Points on a hilly landscape, in no order, each with its height.
From any point a ball rolls to the lowest of the 3 points nearest to it. It stops when none of these is lower. Distance is the straight distance between rows; heights are no part of it.
Zutan height 62: [ 24 -23  45  35  24 -21  -5  -8]
dupon height 500: [39 -5 45 17 -9  3  2  9]
ded height 505: [-17  18 -39  19  31  39 -26  24]
varuv height 872: [  4 -69 -17  -8   6 -19  28 -19]
dezi height 63: [-25  25 -20   6  28  58  -7  40]
pobe height 462: [-15  15 -43   1  -7  -5 -24 -11]
bodo height 101: [-49   3  13 -62   9 -11  40  -8]
dof height 539: [ -4  23 -28  13  26  64 -11  44]
bataz height 303: [-31  19 -24  12  37  38 -12  27]
migub height 699: [-11  13 -39  35 -20  41 -47 -15]
rebi height 220: [  5  11  -9  -6 -47   3 -12 -15]
sepok height 346: [-21  19 -43  20  24  17 -27   9]
kel height 494: [-25  19 -13 -30  18 -22  16   7]
puda height 411: [ 33 -22  47  19  -9   1   4   7]
Nomi height 508: [ 19 -18   9  -4 -47   8   4  -8]
boko height 115: [ -1 -37  54  23  15 -49  -2 -26]
Musa height 475: [-18  19 -46  13  -3   8 -31 -15]
moki height 104: [ 13 -33  49  24  23 -39  -4 -24]
vason height 305: [ -3 -12  -4 -47  18 -29  44  18]
tise height 97: [-40  19 -23   4  36  27 -12  20]
fime height 686: [-54  11   4 -14  35  25   2   5]
liped height 185: [ 44 -18  37  35  17 -12  -5  -5]
mis height 520: [ -5  12 -32 -32   9 -22  16  10]
Sef height 483: [-14  14 -44  17 -19  13 -35 -21]
Fip height 318: [  9  -4 -17 -11 -43   0   2 -17]
Vadi height 463: [  6   0 -26 -30  10 -28  26  11]
Pazu height 150: [ -4 -35  56  10   9 -67   0 -31]
zifab height 586: [ 25   3  31   1 -36   8  -4   1]
buta height 752: [ 10 -36 -28 -29  15 -30  40  12]
mepeb height 562: [-13  14 -50  32  10  39 -33  -1]
Leva height 412: [ 51  34  33  20 -18   5 -11   6]
poga height 460: [-30  19 -22 -21  18 -20   5   9]
Nimag height 366: [-35  22 -25  -7  28   0 -11  10]
duv height 435: [ -2  10 -34 -15 -24 -12  -8 -11]
Gimiz height 105: [ 69  23  21  31  -1   3 -10   8]
badi height 625: [ 16 -44  37  12 -14   1  10  -6]
gug height 125: [ 17 -52 -14  -9 -18  -7  27 -12]
Litu height 337: [-15 -17  12 -56  18 -24  63  14]
Det height 156: [47 10 39 21 -6  3 -2 13]
sope height 705: [  4 -41 -12 -38  30 -29  51  16]
sug height 509: [ 32  20  34   9 -34   8  -5   4]
dekib height 219: [-25  -4   9 -54  15 -22  49  14]
Gab height 676: [ 17 -41  -5 -10 -33   2  16  -9]
nonav height 700: [-14 -64  41  13  -7 -21  10 -29]
sitav height 442: [-41  23 -12 -12  32   3  -5  10]
tova height 106: [-48  16   9 -49  17 -12  28  -1]
mufa height 815: [ -3  16 -52  24  14  47 -33  15]
Fede height 358: [ 17  -3   7  -4 -49   4   3  -7]
siku height 687: [ -1 -59  43  17  -4 -13   9 -20]
kug height 72: [-10  40  12  23 -43  20 -39 -16]
bizud height 257: [ 20  55  30  26 -30   7 -30  -4]
fol height 523: [-14  17 -45  23  -6  27 -41 -13]
daril height 396: [ 48  51  27  22 -12   5 -19   6]
gumut height 114: [ 18 -36  53  24  13 -12   0  -7]
mafi height 619: [ 15 -25 -31 -20 -22 -16  21  -8]
Limip height 550: [-54  20  -1 -19  28   7   7   9]
nup height 173: [-30   2  -1 -53  16 -21  39  12]
rus height 103: [56  0 26 35 13 -1 -1 -2]
Rud height 272: [-28  19 -33   5  32  18 -18   9]
Pegos height 503: [ 16 -15 -26 -17 -29 -11  15  -9]
tufek height 389: [ 26  30  31   8 -37  10 -21  -3]
nogel height 149: [ -4  30   4  12 -46  12 -29 -20]

Two balls start at each pair of points below. Name the first point that both come to, or write -.
Pegos, zifab | rebi
ded, daril | -
buta, Litu | nup
Vadi, kel | nup
Fede, siku | -

Call two points neighbours if one is among the 3 nearest of the other. Go from one point of each pair to the other, from neighbour to neighbour, staying as low as possible. Name the highest point that can't be avoided.
bodo, Zutan | mepeb
bodo, tise | kel
bodo, gug | mafi
kug, rus | daril
rus, Zutan | liped
